A landscape with many valleys, sampled at points; each row gives a point and its height.
A ball rolls from a point to whichever of its 2 nearest points has the largest drop for the distance, and stops where none of them is lower. Distance is the straight distance between rows; heights are no part of it.
vima height 44.4: [-13 -24  -9 -26  65 -59  36  -7   8  66  49  53 -12 -63  -1   1  62  20
  12   2  10   2   3  22  25   5  15  -6 -18 -39 -14  35  38  26  29 -29
 -11   9   5 -35 -24 -17 -57   8  38 -16 -16 -48  19  -7]
lotud height 59.1: [ 14  33 -36   8 -34  10 -43 -37   5 -71  16   7  30  22   5 -11 -30   0
  31  37  40 -20  14  31  -8 -14  18 -19  48  24   9 -10  11  -5   8  21
  -5  28 -35   1  37 -22  43  -3 -30 -22 -19  46 -64  26]
Razi height 70.2: [ -2 -50  26  -4  -6  31   5  16  22 -24 -55 -28  25  10  -5  19  10   5
   7   1 -35   2 -55 -40   6   4 -26  35 -20  17 -12 -13  12 -13 -14 -24
  -6  -8  19  12  -2  20  42  -9 -54  -2  -9   4  57  21]
Tuf height 56.1: [-47   6  20 -21 -42  13  21  -4 -27 -34 -24 -50 -39   8  59   8 -18   3
  -1 -50  12  34  15  11  26  15   0  -6 -38  28  30  -1 -61 -19 -14  37
   5  12  -6   0   6 -27  -2 -59   2 -18   5  49  20 -12]
kisu height 37.8: [-38 -18 -24  35  39  11  21  13  13  -5  20  16  29   2 -25  17  -7  23
  27  66  -9  -8 -29   1  -2  28   4   9   5 -24 -60 -12  18  -1  13   2
 -46   2   2 -25  16  -7 -36  47   6 -23  16   3  47  12]
begul height 59.9: [ 15 -18 -13  14  46  58 -36   6  28  47  11  41 -20  29  -7 -28 -14  18
  -2 -12 -10   8  16 -17 -14 -17  23  16  30  38  -8  42 -21   9  -9 -53
  27 -31  53  31 -39  -7 -16 -16  51 -14  10 -58  -5 -13]
mubi height 76.7: [-63  43  -7 -14  -3  -7  30  16  38  -5   6  27 -35  -2  10  26  25  -6
   5  -9 -13  19  -4 -16 -28  51   2  13  48 -32  21  18 -12  -4  50   7
 -17  -4  28 -23 -58 -20  19 -28  12  29  12 -10  12 -20]
gos height 62.8: [ -3  22  35 -18 -61  -2  -3  28  48   8   3   5  12  36   9  12 -11 -12
   2 -20   0  -7  -7 -11 -45   8 -41 -12   9 -16  38 -31 -34 -15  33  31
  12   4   2  -4   3  12  22   4   4  12  12  -6  22   1]
kalor height 53.3: [-35  -4   1 -11 -22  19  39  17 -36 -59   0 -51  69 -51 -28  15 -29  11
  15  64  -8 -12  -7  -6  30  32  -7  -5  11  19 -21  -1 -28   2 -16  56
 -16  -8  -8   4  31  -8  -3 -11 -25  34 -21  58  25  32]
dab height 48.4: [-29 -39 -12  -5  10 -19  65   7 -31 -64   3 -44  11 -39 -42  25  21  -5
  28  52 -26 -24 -45 -34  38  50  12  13  18  20 -55  26  -9   3   7  35
 -21 -14 -10   4  22   5  11 -11 -45  41  -8  34  35  10]
tir height 46.9: [-40  17 -14  -8 -36 -13   7   8   3  26 -10 -30 -23 -13  12  27  -5  -2
 -59  -6   4 -33  10   2  62   0  -3  18   2  -9 -17   3  -5 -15 -14  29
 -11 -17 -20  -9 -28  13  -3  -5  11   6 -11 -10  33 -22]
Tavo height 63.1: [  2  20 -11 -16  12   4   0  -5  43   1 -10  77   9 -15  -5  29  -4  -8
  33 -31  44 -14  20  -6 -29  63 -37 -36   3 -65  10  -7  -1 -22  70   6
  10 -22  13 -37  -7  19  44 -28  17  29 -26  27 -10  -4]
bok height 49.7: [ 21   4 -22  -4 -46  67 -41 -15  59  10 -11  33  -3  -1  31  13 -32  -5
 -10 -35   9 -39 -11 -21 -10 -13  -2  12   6  32  14   7 -25 -26  32 -12
  43 -15  25   2 -24  -1  24  -7  10 -32   4  11 -37 -43]
gofo height 45.2: [ 34  -5   2  -3  11 -32 -48  10 -66  34 -30 -24  21 -10 -10 -31 -23   9
 -37   0  19   1  32   9  29  -3 -31 -52 -30  13  -3 -29  47   0 -22 -28
 -12  -2 -16  24  21  19   8  31  13  -6 -11  22 -33  27]
rap height 53.5: [-35  -1 -18   4 -23  -8 -12   3 -40   1 -32 -72 -32 -33  15  35   2   4
 -59  17 -17   3   1 -15  51  15  -3  -2  33  54  -9  -1  -8 -23  -5   9
 -28  -5 -16 -12 -24   8  -2 -32 -10   3  -8  27  11 -26]
sovez height 41.2: [ 31 -12 -19  17 -58  26   7   2  60   3  20   1   2   8  -3  -7 -35  -9
  12 -20  15 -57 -25 -15  18 -33 -10  22 -17  34  -3  16 -23 -12 -28  24
  40 -21  -8  18 -13  22  26  -6 -22 -33  14   9   8 -37]
vano height 44.3: [  7  29 -13 -23 -20  -2   8  45   7 -53  34  -7   0  18 -66  19  14  35
   0  40  -2  14  11  -7  24 -17   4 -18  32  12 -37  25  -2  18  28  26
 -16  10 -11  -2  38  15  25  34 -23  32  13   2 -30  22]
fiko height 67.5: [ 24   7  12 -35 -41 -10   5  24 -41   0   8   5 -18   1  -4  15 -21  35
 -39 -31  77 -28 -10 -19  66 -12  36 -36 -43 -10 -27  16 -19  25 -36  14
  20  27  -2  -6  -1  15 -48  14  24   5  13  15   3 -22]
rof height 61.7: [ 50  32  -4 -22  -3  51 -44 -31  36   2  -9  52   4  38  43 -24   1 -27
   5 -77  22   4  -2  34 -37 -29 -13  46 -16   6  29 -33   4   6 -16 -38
  51   5  -2   7  -2   1  28   8  38   0 -24 -14 -48  19]
matip height 57.4: [  9 -20   6 -26 -36  46  19  44 -30 -37  -9 -30  55  11 -23  18 -42  31
  -8  24  10  -2  11  -1  14  10 -12 -10 -22   7  -9  -4 -30   2 -21  45
  10   6 -17 -16  60   9 -13   0  -9   9  -1  43  12  43]
sekuz height 39.3: [ 23  -4   3 -22  13 -48  10  34 -11 -10   7   1  -3  -6 -58 -31  36  23
   7  27  -3   5  -7  13  21 -42 -20 -20 -14   9 -19  12  63  41  15  -5
 -13  23  -7   3  28  10   5  43 -25  21   5 -44 -20  28]
dodum height 37.3: [-29  -3 -49 -13  -5 -12 -26 -15 -16  -5 -46  27   1  15  11  46 -22  -2
 -41   4  10 -35 -32 -25  33  11  -3 -14  10  10 -46 -26  27 -38  24  15
  -4 -23 -13 -14  -7  24  20  34  15   2 -26   6   7 -33]
diz height 48.1: [ 27   7  46 -21  23 -16   8  27   3  29  -7 -40   1 -15 -28 -33  14 -36
   3 -46  38  30  59  53  35 -11 -19 -28 -20 -28  15  -5 -13  -9  -4  -3
 -19   6 -41 -28   9  20  -5   8  13  42 -45 -24   2  62]
gis height 61.1: [-10   2  21 -19  -7  -5  10  23 -72 -38  -8 -20  64  29   5   6 -36   2
 -33  18 -15  34  15   7  15  -8  21  -2 -32 -18   8 -30  -8   6 -30  13
 -15  39 -18  -5  63  -7 -10  24  14  17 -24  43   9  42]
Rulez height 43.5: [-22 -37 -13  21  18 -21  54  27   1  -8  -5 -10  21 -27 -68  -4  12 -13
  29  63 -54 -26 -44  -9  28  20 -18   2   6  -5 -43 -11  26  23  -4  33
 -21 -12  17   7   9  29 -18  21 -33  21   2  13  36   6]
lage height 59.4: [ 32  13   4 -18  28   0 -28 -36  50  25  10  77  12   6 -13  20 -12 -11
  24 -20  55 -32   9  31 -17  17 -30 -19  -1 -51  13 -43  34 -44  54 -41
 -21 -24 -26 -25 -27  11  57  -5  17  -6 -28  -6  -4 -18]
zap height 76.4: [ 18 -15 -34  31  12 -20 -34 -23  40  18  -9  30  -5  30  -8 -11  17  14
  -5  16 -32   4   4 -50  -4   1  10 -11  45   1 -37  -4  12 -28  22 -40
  24  17  22  -2 -27 -12  49 -17 -21 -35 -12 -39  19   6]
nif height 45.1: [ 25 -11 -33  28  60 -24 -43 -48 -18  29  56  25  -8  37  -8 -39  -4  13
  13  56  13  11  19   0 -12 -15  23  -6  10   1 -29   6  31  24 -14 -15
   6  33   5   3   3 -14 -39  44   9 -20  34 -58 -14   1]
Tinif height 27.6: [-28 -14 -21  -5  14   6  11  15 -19 -13 -42  35  24  40   4  37   5  30
 -45   3   8   0 -13 -34  19  40   3   5 -23 -35 -38 -29  18 -14  23  22
  13  -3  19 -51   5  19  -3  10  15  14 -51  -6  36   0]
betul height 49.5: [ 33  15  39  24  -6 -48  20   0  22  17  76 -11 -32  17 -35 -22  32  21
  22  50 -14   5   0 -15 -24   0  -2 -13  14 -45  -8   7 -28  33 -36   5
  -8  52  21  25  27  -6 -33   7 -26  13  66 -36   0   7]
Nadof height 43.6: [-42  -1  17 -65 -51  10  32   8 -21 -44 -28  -8  18   7  23  71   2  12
 -30 -20  14 -29 -21  -7   9  13 -15   8 -19   3   8 -24   5   6  36  32
  -5  -7 -25 -63  37   4  43   2   9  43 -41  68   5  15]
tono height 43.3: [ 24 -15  30  27  -5 -50  19 -18  10 -35  50  21 -31  40 -54 -23   9 -17
  29  32 -20 -12 -51 -42   3  -3  23 -10  16 -38 -33   2 -14  15 -40   3
  16  35  16  27  -6   7  43  19 -50  18  38 -14  28 -19]
lonal height 73.4: [-17 -34 -10  23  -7  29 -13   0  29   0  -5   7   6  14   5   8  10 -19
   1   2 -40   6 -24 -12  19   0   8  38  28  -3 -12   3  17 -27   4 -35
   4  15  14  -9 -22   9  36 -33 -14 -46 -38 -51  45  23]
Nusar height 62.3: [-48  23 -48 -27  19 -49   3 -38  -3  14  45  27 -15 -20  29  -3  23  -3
 -11  20  33   8  42  54  20  15  25  -7  46 -17  26  -6  26 -17  37  32
 -28  15 -42   0 -10 -25 -37  13  37 -16 -16 -28 -19 -25]
tini height 53.7: [ 31  29 -12  15  30 -18 -32 -36   5  44  -7  53   0   7  42 -20   8 -52
  -4 -26  30 -11  28  35 -11  24   7   0  15 -47  42 -45  14 -49  14 -40
  21 -12  10  21 -36  -5  39  -8  32  -8 -43 -24 -19 -14]
Gagi height 64.1: [ -4  46  33 -19   6  21   1  53  12  71  16  21 -40 -33 -34   4  -2 -33
 -40 -55  15  22  26  23  15 -16 -32   6   5 -35  42  29 -11   1  12 -52
  -7 -48   2   0 -58  20  -3  -3  49  33  14 -30  -4   4]
mig height 58.3: [-43 -21   1 -18 -10  30  10   7 -19 -18 -49 -97  18 -45 -10  36   1 -21
 -21  13 -40  25  12   2  26  36 -41  -1  27  44  12 -18 -42 -18  15  12
 -36 -19 -20  -6   4   4   4 -87 -40  15  -8  40  18  36]
Zelu height 5.0: [-52  12  -2  45 -31  -7 -19 -31  -2  -9  -8 -39  11  15  45  17 -12 -21
  -1  24  14  20  54   5 -44  68  27 -14  58  -4  50 -24 -42 -57  12  32
 -11  12  -3 -20   0 -26   9 -72  -5 -34  10  48  18  -4]
kib height 52.3: [ 34   5  20 -33  24  -5 -23  14  26  59  12  15  -5   7 -26 -48  -9 -24
 -16 -39  47  16  47  67  16 -31 -20   1  -6  -1  38 -15  38  15 -22 -18
   8   1 -27   5   0  15 -26  23  28  28 -23 -66 -16  45]
Vizi height 17.7: [-18  10  36  21 -12  28  -5 -14 -13 -47  15 -24  -4   5   5  26  -1  23
  16  19 -16  36  13 -17 -48  17  36  12  11 -23   5  13 -34 -17  11 -18
 -38  14   0  -8  23 -20   3 -12 -11  -9  26  23 -10   7]
fevi height 54.2: [ 27  24 -30  18 -37 -16 -22 -32  -9 -50 -16  13  19   6 -11   2  -5 -22
  29  18  29 -39  -7 -38 -27   6  18  -8  42  -5 -17  -5  -1 -21   9  22
   5  23  -2  14  20  -9  82   0 -49  -4 -22  62 -20 -16]
ledez height 65.8: [ 32  36 -10  17   0  -8 -29  -8 -56  42  -7  15 -18  14  26 -47 -34 -26
 -45 -37  20 -19  -9 -19  23 -28  25  13 -18   0  24   4  12  18 -73 -18
  16   5   3  50 -14  11 -39  46   7   3  15   8 -35 -29]
gitu height 71.8: [ 38   2  -1 -18 -23 -29   3   2 -21 -22  10   4  -1  28 -14  -9  -6  40
  -7  -6  52 -20   6 -30  25 -26  38 -32 -50 -15 -66   1  10  11 -37  11
  19  63 -19 -16  24  15   2  32 -15  -2 -25  15  14  10]
dev height 44.0: [-29  -1  -3  11  -6  48  58  -3  10 -29  -6  -4   2  -7  17  -7  23 -15
   5  -9 -43   6 -22  18 -19 -31  21  63 -14   0  17  30 -33  38 -49  30
  19 -23  12  20 -16   1 -24  25  19   6   6  -2   3 -15]
lokiz height 57.2: [ -5 -13 -20 -17 -25  50 -11 -22  33   9  -9  14 -21 -26  69  42  18  18
 -15 -36  -3  -1   0 -13 -41  10  16  17  17  56  12  30 -23 -11  40   0
  52 -17  20 -15 -39 -21  19 -55  29 -27  11   0 -15 -51]
zim height 52.7: [  6  10  -3  37  13   9  25  -8 -63   0   4  -6  -4 -21  17 -10  20 -25
 -37  11 -76  19  -7 -25   1 -45  24  39 -18 -16  25  41   3  18 -66 -23
   3 -26  35  27 -15   0 -37  22 -12  15  22 -13  10 -17]
sed height 48.7: [ 46  24   2  12 -31 -58  -4 -33  -7 -20  11   8  -4   9 -24 -12   9 -21
   6  21 -35 -15 -48 -48  10   0  21 -19  22 -39 -17   6  -6  -7 -15  -8
  17  34  19  30  13  12  75  21 -58  10  -3  37 -11 -24]
riti height 67.3: [ 32  15 -12 -20 -16  47 -39  -9  46 -32 -29  42 -14  56   8 -27  14 -39
  40 -43   6  -9 -69 -14 -20 -18  -1  41  12  17  -4 -23  15  10 -10 -36
  11 -25  24  14  -9   7  68  38  -9   1  -1 -20 -29   5]
tosed height 38.7: [-41   4  26 -18  47  -5   4   5 -34  12 -15 -13  -4   3  55  -5   9  -1
 -16  -4   2  34  18  40  -8   7  -2  16 -26  -7   9  -7   3   8 -11 -20
 -33 -14   8  -5 -14 -16 -40  11  58  -6  -1 -17  10   6]
valos height 8.6: [ 28 -32   3  14 -10  -6  16 -24  22 -20  17 -66 -40  10  23 -43   3  -1
  49 -28 -12 -38 -38  13  14 -26  12  15 -22  69   5  -7 -14  29 -45  18
  14  15 -26  65  -6   6 -27 -24 -22 -37  23 -23  -9   1]
Luro height 14.9: [ 33  15 -12  16 -57  34  17  34   8  32  27  20  38 -49 -42  19 -11  21
 -45  13 -15 -30  15   3  48 -54  -5  20 -16 -23   4  15  -9  33 -36   1
  10  -9  -6 -12   6  27 -35  35   5  24   1  14 -16   4]
Dazar height 57.9: [ 20  31  -2  -2  25   3 -32  22  -7  68  15  20  -9 -31 -15 -47 -17 -27
 -34 -44  33  -1  27  29  12 -45  -2  12   5  14  44  11  13  33 -41 -28
  21 -27  10  36 -24   7 -40  20  37  15  11 -36 -29   4]
kob height 80.2: [-50  56 -40  -1 -28  -5  17  26  -4 -19   9  43  -2 -22 -12  44   9 -19
 -27  19   6  13  36  -3 -17  47   7   0  68 -59  23   1 -23 -14  38  37
 -17  -1   2 -33 -15   4   0   1  35  45  -2  31  -5   4]
nuve height 51.4: [ 37 -25 -19   1  21 -19 -20 -31  -8  21   6  24  21  44  54 -47 -17   7
  15   9   2  18  24  26 -38 -22   9  -7 -16  25   0 -28  20  29 -10   9
  46  29   6   2  23 -21 -50  18  24 -30  -2 -30 -26  12]
kezud height 55.8: [ 30 -17 -13  24  -8  12  -3 -21  11  -5 -28  15  34  48  37 -49 -33  -9
   2 -36   6  -1  25  12 -27 -25 -10 -16 -30  22  26 -45 -13  20 -37  45
  77  44  15  24  37  -1 -31   8   4 -17 -24  -8  -2  15]
gok height 30.2: [ 20  38  -5  28 -54  17 -13 -12  27  13  38   9  12 -48 -25  -1 -28  -3
   3   8  15 -50  12   9  17 -37  25  24  -2 -23   5  32 -36  11 -37   5
   8 -14   3   5 -12   6  -6  -9 -29  -7  26  39 -26 -26]
tuvu height 66.0: [  2   0 -10 -17 -16 -15   9  21  56  -7 -20  41  52  30  -1  27  -1  -2
  15 -12  32 -28  11  -1 -50  31 -45 -38  10 -30  10 -37  13  -8  72  53
   3   0 -13 -41  33   6  29   5   9   3 -24  -5   4  21]
Rozuk height 43.7: [ -7  17  19  15  47 -37   0   9   0  20  -4   4  11 -30 -33 -32  14 -31
  28  -2  14  11  25  33  10   0 -13  -5   0 -53   6 -12  29  -8 -21 -28
 -37 -18 -14   0 -17  11  21  -7 -23   4 -36  -6  25  33]
lor height 54.1: [ 10  27  26  -4 -10 -37  -8  -5 -21  17  67 -25 -25  11 -29 -37  -3  13
  27  19   8  26  38  17   3 -32  13 -13  39  -7  45 -12 -20  32 -19  15
 -25  41  -5  35  13  -9 -61  11 -12   9  62 -12 -39   9]
vevu height 63.6: [-20   4 -19 -28 -22  22  26   7  57   4 -45   0  -6 -58  47  44  -9   6
   0 -36 -11 -24 -12   7 -21  11 -60  -2 -20  56  18  25 -25   3  32  39
  45 -40  10 -31 -26 -11   3 -34   0  12   9  33   5 -61]
rurud height 72.5: [-41   1  29 -12  30 -24  13  20  24  18  19 -16 -60  -1  18 -10  37  11
  12 -12  -7  30   5   6 -11  18  24  21  33  14  -7  48 -12  10  50 -36
 -15 -33  20  23 -70 -27 -23 -51  34  11  14 -37  -2 -11]
Lato height 58.0: [-29  36  -1  -3 -22 -31   6 -26   4  -1  82 -13 -36  -8  -1 -22   8   2
  27  33  32   3  13  45  10  10  35  -3  32 -13  30  -1 -23  14  -9  29
 -39  29 -48  12  10 -24 -36  -6  10 -14  34 -17 -11  -7]
tafub height 45.7: [-10   8  -4  26  19  -2 -34  -5 -25  26  43  26 -42 -35 -31  21  15  31
 -53  -8  14  28  40  -3  61 -19  25   6  15 -53 -30  29   1 -34 -13 -34
 -11  35 -14  -4 -33  14   6   0  11 -12 -25 -49  31   1]
fiz height 34.3: [-28 -23  -2  -4   7  35  30  18  18 -11 -16 -15 -18  13  36   6  -4  16
  23  -7  -5   8 -45  -1 -15  -1   5  34 -16  63 -20  34 -22  21 -10  10
   3 -34   4  20 -27 -11 -47   9  27  -1  36 -16   8 -51]
dere height 62.5: [ 34   6   5 -19 -50  -8 -36 -11   8 -20  32 -43  16   7  -9  -7 -13 -13
  21  16   4  -2  33  47  20 -30 -10 -16   5  42  21 -26   2 -17  -5  -4
 -14  36 -46   4  35 -20  38  -9 -25 -38 -22  -5 -46  47]
metof height 21.3: [ -5 -26   3  24 -18 -17  21 -15 -10 -41  25 -53 -29  17 -11 -20 -32   8
  43  45  -7 -28 -51  -4  23  20  32   6   1  41 -18  16 -11   6 -35  32
 -23   6 -22  42   7   2 -38   8 -33 -27  58  10  18 -15]
nake height 50.9: [-31  -6   1  23 -17  22  31 -15 -20 -42 -25 -42  -9   8  60 -24  12 -29
  13 -17 -49  54  -3  32 -10  -3  28  41   9  38  53   8 -46   8 -33  35
  27   6   9  24  15 -12 -14 -26  -7  -8  13  29  -2  -1]
ruze height 29.8: [-29 -19  10   7  44   1  -3  21 -28  16  50 -38 -15  10  -9   7   3  37
  15  35 -10  29  -1  10  -1  26   4   8 -15 -19 -32  13  18   9  12 -23
 -54   0 -14   7  -4 -16 -66   3  21  -8  21 -34  15  25]
Dozat height 56.5: [ 44  13   2 -29 -26  65 -43 -25  56  15 -10  63  12   0  29  21 -10 -18
  -6 -54  14 -11 -18   9 -67 -10 -28  16  -5 -15  51 -26 -16  -2  50 -37
  42 -22  16 -15  -2   0  61  -3  12  -3  -9  15 -56  -5]
Pak height 49.8: [ 47  -3  -4 -10  48 -44 -27 -13 -49  53   8 -37  26 -40   8 -28   6   1
 -31  10   7  23  29  56  25 -38 -18 -15 -55   7  23 -19  66  10  -2 -22
 -25  -6 -43 -14  42  -6 -30   8   4  -6 -17  -5 -45  35]
tusu height 46.3: [-19  -3   3   1  31 -10 -12 -13  -5  10  -7  23  18  16  67  -5  -1 -19
 -12 -42  22  30  17  12 -45  21   9  16 -14 -31  21 -34 -15 -35  20   6
   3 -20   3 -10 -22  -8   1  -7  46   7 -27 -11  20 -16]
nit height 38.8: [-24  -5   0  11  54 -48  16  -6   0  48  19  13 -22 -45 -26   1  34  -2
 -15  -4   8  15  20   4  32  16   9 -13  -7 -57 -16  17  31 -11  19 -43
 -24  -3 -13 -15 -28  13   6 -18  19   2 -35 -27  40   7]
pekik height 37.6: [ 35   7  17  13  -2  -2 -36   6 -77 -13 -44 -43  13 -32 -14 -21 -20   7
 -35  16 -32  -8  -9 -36  29 -23  -4 -26 -13  21 -10  16   8 -11 -52 -46
 -18 -14   5  27  11  -5  23  -8 -32  -3  14  39 -17   1]
renil height 60.0: [ 22  17 -21  18 -11 -23  -7 -45 -64  17  -6  10  -4  16  53  -6  -2 -32
 -26  23 -45   6 -29 -24   1 -38  57   8 -28  25   3  15  16   7 -58 -19
  18   9  10  15 -13  -3   4  32  -7 -17  17  -2 -30 -35]
les height 78.0: [ -1  24 -15  47  48 -26 -17  -3 -15  46 -12  50  -6 -11 -57 -17  -6 -48
   1  14 -42  -8 -30 -59  -7   0 -21 -14   5 -41  11  23  59   6   5 -52
  -7 -31  36  13 -33  22  36  17 -23  -3  10   7   1 -26]
noki height 17.1: [  5 -36   9  10  24  -4  26  -7  -8 -12 -28  24  48   6  29  36  16  27
 -16  -4  -3  17  48  -1 -27  14   9 -20 -41 -47 -13 -20   0 -12  32  25
  10  31  -3 -78  51 -27 -25   1  28  -3 -47  -4  27  22]
dek height 37.7: [  1 -11 -29  40  72 -34 -35   1 -52   6  37  -8 -46 -30 -47 -11   4  43
   7  56   0  26  29  15  19   1  22 -14  15 -10 -25   6  34  18  -9 -19
 -56  37 -26  26  24 -11 -59  23   7 -31  38 -36  -8  25]
duve height 28.7: [ 29 -25   4  12  11 -36   0  11 -75 -47 -14 -73 -22 -24 -22 -30   4  21
  11   6 -19  -2  -8  -4  29  -9   9 -37 -28  41 -34  -4   0  18 -37   4
  18  17 -24  42  41  -3 -26  -6 -38  -2  -9  14 -17  33]
guda height 62.2: [ 21   0   4   4 -18  36  -9  23 -11 -12 -13   3  31   7  -9   0 -47  46
 -12 -13  29  -7  18 -19  11  -6  11 -26 -24   6 -20  12 -41   6 -24  45
  25  -3   8  -3  15   4 -60   9  24   1  40  38   6 -23]
bameb height 59.7: [ 16  10  40  13 -13   6   8  16  52  -5 -12  -2   6  47  19 -36   9 -17
   9 -37 -31   2  11   1 -48  -1 -39 -11 -12   9  22 -19 -29  17  -3  32
  53  32  22  32  27   6  15  10  -5  13  -9 -10  10  21]
ful height 23.7: [-23 -53  29 -20  32  19  51  35  50  -4 -28 -21 -31  40  28 -22  -9  22
  35 -25  18 -20 -34  13 -37   1 -51  17 -50  70  -8 -19 -10  28  14  22
   0  -1 -11   0  13   5 -24  18  26  -9  11 -35  51 -33]
zogi height 60.3: [-25  34  38 -23 -46   0 -15 -22 -18  18  20 -45 -44  25  50 -14  13 -21
 -21 -39   7  43  36  26   4  -2  18 -10 -21   6  45 -10 -56 -35 -26 -21
  -4  32 -21  -6 -17 -33  -3 -33  15 -14  -8  -2   5  19]
Favu height 27.2: [-30   4   3 -35 -29  27  25 -21  -8 -12 -17  18  22 -47 -13  82   0  14
 -38   7 -34  -7 -25 -55 -19  19 -16  15   1 -61  10   6 -20 -23   9 -11
 -16 -18  25 -49  -1   9  53 -21 -15  23  11  71  20 -26]
bota height 18.4: [-44  22  18  23  -9  32 -18 -25 -27   1  -9 -14   4 -33  32  56   1  -1
 -11  21  -6  36  55  -6 -62  39  30   4  43 -28  34  -3 -32 -49  19 -20
 -33  -7  21 -43  -8 -33   3 -45  -8   1  28  75  -1 -13]
vepug height 71.2: [  0  17  18   8  34  -4 -17  -2  -1 -34 -52  19 -18  42  14 -47   8 -41
  29 -22   3   2 -27 -12 -33  -2 -13  12   9  24  -9 -11  33   3   1 -30
  -6 -15  30  27 -34 -15  23  19  -9   8  13 -30 -38  -5]
nuf height 51.9: [ 15 -46 -38 -12  35  17 -10   4  31  45 -13  69   7  19  15  17   6  15
 -15 -21 -25  -3  -7 -11 -21 -39  13  14 -14  52 -15  21  26   9  28 -46
  39 -35  22  -7 -40   7  15  -4  47 -25 -26 -58  -8 -15]
dos height 16.7: [ 20   4  29 -20 -37   7  12  -4  -1   8  -8  -5  37 -60   0  53   1  18
  19   9  -2 -24   9 -37  -1  11  -7 -18 -21 -34 -24  20 -22  -6  22  19
   4 -10  11 -43  22   4  16 -28 -25   5  -3  67  10 -23]
sal height 31.3: [-39 -40  23  -6 -10  33  54  40  99  36  23 -12 -11  33  -3  12   6  20
  31  -1   1 -14 -35  34 -18  -8 -36  42 -16  15   0 -14  -9  23  27  -4
 -22   1 -12  -3  -8  -4 -27  -9  26  -7   9 -51  61 -11]
dor height 16.8: [-30 -20  -6  43  17  18   8 -43  17 -41 -26 -20  23  29  54 -10  -9 -28
  45  11   7  13  28  19 -70  59  26  -7  56   2  39 -11   9 -61  19  35
 -14   1  -4 -10  11 -48   9 -37 -30 -35  -3  36  -4   2]
Vigu height 36.5: [-44   4  10 -53 -31  49  18  14  -2 -38 -38  33  29   8  -4  79  17  -7
 -26 -36 -16  -5 -16 -44 -27  30 -26  33  42 -50  28 -22 -17  -2  40  17
  11 -19  24 -59  38  12  44  -8 -12  33 -14  47  29  12]
lurak height 44.9: [ 24 -22 -47 -14   0  11 -25  12  18  18 -29  24  10  18  11  13   4   1
 -35 -11  -1 -21 -20  -5  30 -16 -14 -15 -15  55 -36   0  68  -7  35   6
  26 -17   1 -23 -14  27  19  24  18  -4 -16 -37 -20  -2]
lupa height 33.7: [ 10 -10   8  43  -2 -27  15  -3 -15  -9  22 -20 -61  29 -24 -15  -1 -13
  19  19  -9  -2 -53 -61   1  24  54 -15  13  30 -39  39 -35  12 -36  11
 -13 -18  18  21 -35   3  -5  16 -19  22  50 -10   5 -42]
geb height 34.6: [ 38 -28  40 -29  17 -23  25  27 -37 -27  36 -49 -27 -17 -59 -28  44  49
  22   1  16  15  -1  12  40 -23   8 -39 -32   0 -26  21   9  45 -19   3
  -6  31 -20  29  33  25 -28  10 -38  22   8  -8  -7  33]
Kunu height 79.3: [ -9 -11 -45  55  27 -20 -11 -36  12  28 -34  29  31 -21 -35  10  -4 -18
  -8  57 -49  -1 -20 -30  -5  10 -15  -8  33 -12  -7  -4  45 -24  20 -14
  13 -23  28  -5 -13  13  23   3 -23 -26  -3   7  -6 -30]
mep height 67.6: [ 22 -57  30  -7  30  39  -5  47  30 -18 -17 -25  47  15 -59   3 -13  37
  32   8  -9  -1 -21   4  15 -18 -57  -4 -37  30 -26 -16  17   0   2 -26
 -26 -16   0   0  41  17   0   1 -45 -12  -3  -6  24  51]
med height 74.6: [-16  15  -2  21  31 -32   1  13 -26   1 -31  13 -23   8 -37 -27 -10 -40
   6   0 -19   3 -53 -30   7   2 -20  10  12  35 -14  14  53  25  -2 -17
 -30 -49  33  31 -32  20  15  45  -4  29  17 -16 -22 -20]
lumil height 20.4: [ 15 -36  23  11  34 -28  32  10 -31 -40 -35 -47 -31 -29  10 -53  28 -15
  57 -32 -15   0 -25  25 -17 -23  -2   2 -24  39   5  20  12  53 -38  15
  24   3   7  51   9   7 -21  -8 -27  -1  -3   9 -17  17]
rebet height 65.2: [ 42 -24 -11 -12  -7  37 -44  -7  58   1 -10 -22  30  28 -23   4 -16  15
  23  11  20 -31  -5  42   3 -35 -51  -1 -27  26 -11 -22  39 -16  32 -31
 -24   2 -34  -5  28  -6  30  -3 -20 -37 -15 -20 -14  43]
Movet height 7.0: [ 24  18  17   3  12  -2   7 -16  -9   5  19   9  29 -28  13  18  22  33
  25  27 -16  10  26  -2 -36   9  14 -22 -30 -57 -15  -3 -14  -8  12   0
   6  15  11 -21  30 -16 -21 -11 -12 -11   1  24   9  -6]
Bet height 68.6: [-32  24   9 -37  17  -4  18  44   0  50  20   9 -42 -27   6  -6   9  16
 -15 -19  32  26  23  35   5  15 -11   0  20  25  18  47  -2  -4  54  -7
   6 -37   9   3 -57 -17 -40 -19  64  39  14 -44 -18 -37]

For each start below, name the point where the ball stops.
mig | Movet
begul | Movet
rurud | nit
tuvu | ruze

Call two points neighbours if one is among the 2 nearest of the other. Go from one point of each pair to the other, from neighbour to neighbour, staying as low as possible. Name the highest point that can't be avoided.
Luro / Movet | guda
ful / nit | zogi
valos / Zelu | kib
Zelu / nit | tir
